Each row is a point on a tangle of strands that fork and nearly touch. The rows are in no order.
(in the rows, 128 means zero)
Two points are linked if the straight distance between their rows is under 40.5. Some points are linked to none.
feru: 156 102 115 102 134 110 99 107 78
bebob: 107 142 146 132 170 166 117 119 136
tud: 119 132 167 115 98 80 113 163 116
Zap: 168 75 132 131 127 97 147 159 136
Tel: 88 180 155 121 143 159 114 107 141
bez: 115 105 112 116 182 159 93 119 74
paz: 79 157 132 118 179 170 114 121 101
gik: 173 77 119 109 110 89 135 164 101
gaduk: 177 105 120 167 129 131 158 133 175
Butev: 108 132 170 116 154 138 127 120 159
bevu: 91 165 165 101 150 148 110 109 129
zapa: 91 164 159 89 155 148 96 106 104
Rifef: 93 127 111 111 176 161 98 116 71
Bafo: 103 173 155 111 68 86 137 141 143
Ruz: 150 132 53 155 96 133 137 120 99
zomip: 95 177 161 121 125 143 123 103 160
gugav: 131 137 158 140 89 95 153 168 168
mobu: 183 60 124 138 154 113 139 139 134
Sab: 175 101 69 182 125 143 151 134 135
lizos: 118 183 106 142 89 132 124 100 129
suk: 127 170 119 133 100 128 123 100 131
poki: 97 110 182 109 142 103 114 151 134
Morig: 192 62 111 127 143 109 133 137 110
Kofo: 129 106 67 148 135 138 118 114 86
Dol: 122 176 127 102 89 110 113 95 108
nifu: 89 140 125 113 183 166 103 120 84
Baz: 113 87 92 155 183 169 129 128 116
nevip: 59 171 105 119 143 166 126 104 107
kodob: 97 185 81 150 83 137 134 100 123
mep: 143 142 153 137 72 96 148 185 157
zato: 108 173 143 98 92 107 119 99 124
muz: 175 104 124 143 100 112 172 158 172
Gev: 168 81 129 113 104 85 124 181 95
todi: 111 136 166 127 166 155 125 119 159
fov: 159 80 119 105 154 115 99 114 80
Ruda: 133 79 80 154 171 155 119 124 100
mipom: 106 121 115 157 170 170 127 124 138
nufa: 129 88 75 147 158 147 113 117 88
rubal: 70 172 129 119 160 168 116 114 107
kitav: 119 162 158 119 67 85 134 165 137
dunuk: 136 155 130 119 95 112 135 109 137
mumi: 75 177 81 142 99 148 135 96 123
ratok: 146 95 127 155 173 153 121 124 139
tavof: 136 103 144 158 178 162 130 127 164
gunu: 111 147 159 119 111 112 138 118 161
Zab: 162 135 124 134 67 111 173 163 176
Ravo: 97 123 182 112 143 117 128 137 159
Gugu: 135 167 113 94 83 103 109 97 85
Fino: 96 162 168 114 119 126 130 110 163
fomok: 161 76 108 124 168 133 95 114 80
dogu: 162 108 133 155 136 128 150 127 172
bulol: 102 162 154 95 93 96 122 113 126
Lil: 166 67 133 135 170 128 124 127 131
Sigim: 145 150 99 103 99 110 99 98 71
tudip: 105 149 171 112 92 81 111 159 118
vakep: 165 143 118 130 71 115 169 144 166
feza: 138 154 158 131 65 91 137 184 146
kimo: 161 108 132 112 82 86 122 185 100
gusuz: 184 72 110 113 124 99 134 145 101
far: 147 157 122 122 81 110 147 119 143
buka: 120 116 134 164 178 171 131 128 161
nop: 104 153 157 104 89 88 127 135 130
ziz: 133 104 163 149 167 147 143 128 185
Tur: 166 113 128 138 86 108 170 172 170
losa: 146 85 129 143 178 149 113 124 126
galo: 147 127 111 104 115 110 102 104 81
viku: 103 105 99 153 179 172 134 126 128
fovuf: 65 177 94 129 117 156 124 99 116
gito: 79 132 77 135 149 171 150 99 130
Tomo: 115 140 164 130 101 98 147 145 168
bovim: 137 84 107 127 179 150 93 119 79
Mabo: 187 95 120 154 117 121 169 148 174
digo: 97 145 156 116 189 166 112 122 115
fen: 143 106 150 151 151 137 145 126 181
gon: 165 137 117 132 87 115 158 132 153

A fork is a point with three links, a tip a point with one. Leave the first point through the second and follow the links. Name the first fork or tip that comes.
dogu, fen -> tavof
tavof, buka -> Kofo
bez, Rifef -> paz
Gugu, Dol -> nop
gugav, Tomo -> zapa
gusuz, gik -> kimo
paz, digo -> poki

Follow the links from the first point to the second, and from the first to the third. Name the last point that the two ways share.
bovim, nevip, todi -> paz
losa, gaduk, viku -> tavof
zato, tud, gugav -> nop
feza, Gugu, tud -> nop

Name the points in between on the shortest way along the links from the first point to the second, in order.
ziz, Ruda -> tavof buka mipom viku Baz
Butev, paz -> todi bebob digo
mep, zomip -> gugav Tomo gunu Fino
gaduk, Lil -> dogu fen ziz tavof ratok losa
Gugu, feru -> Sigim galo
digo, lizos -> paz rubal nevip fovuf mumi kodob
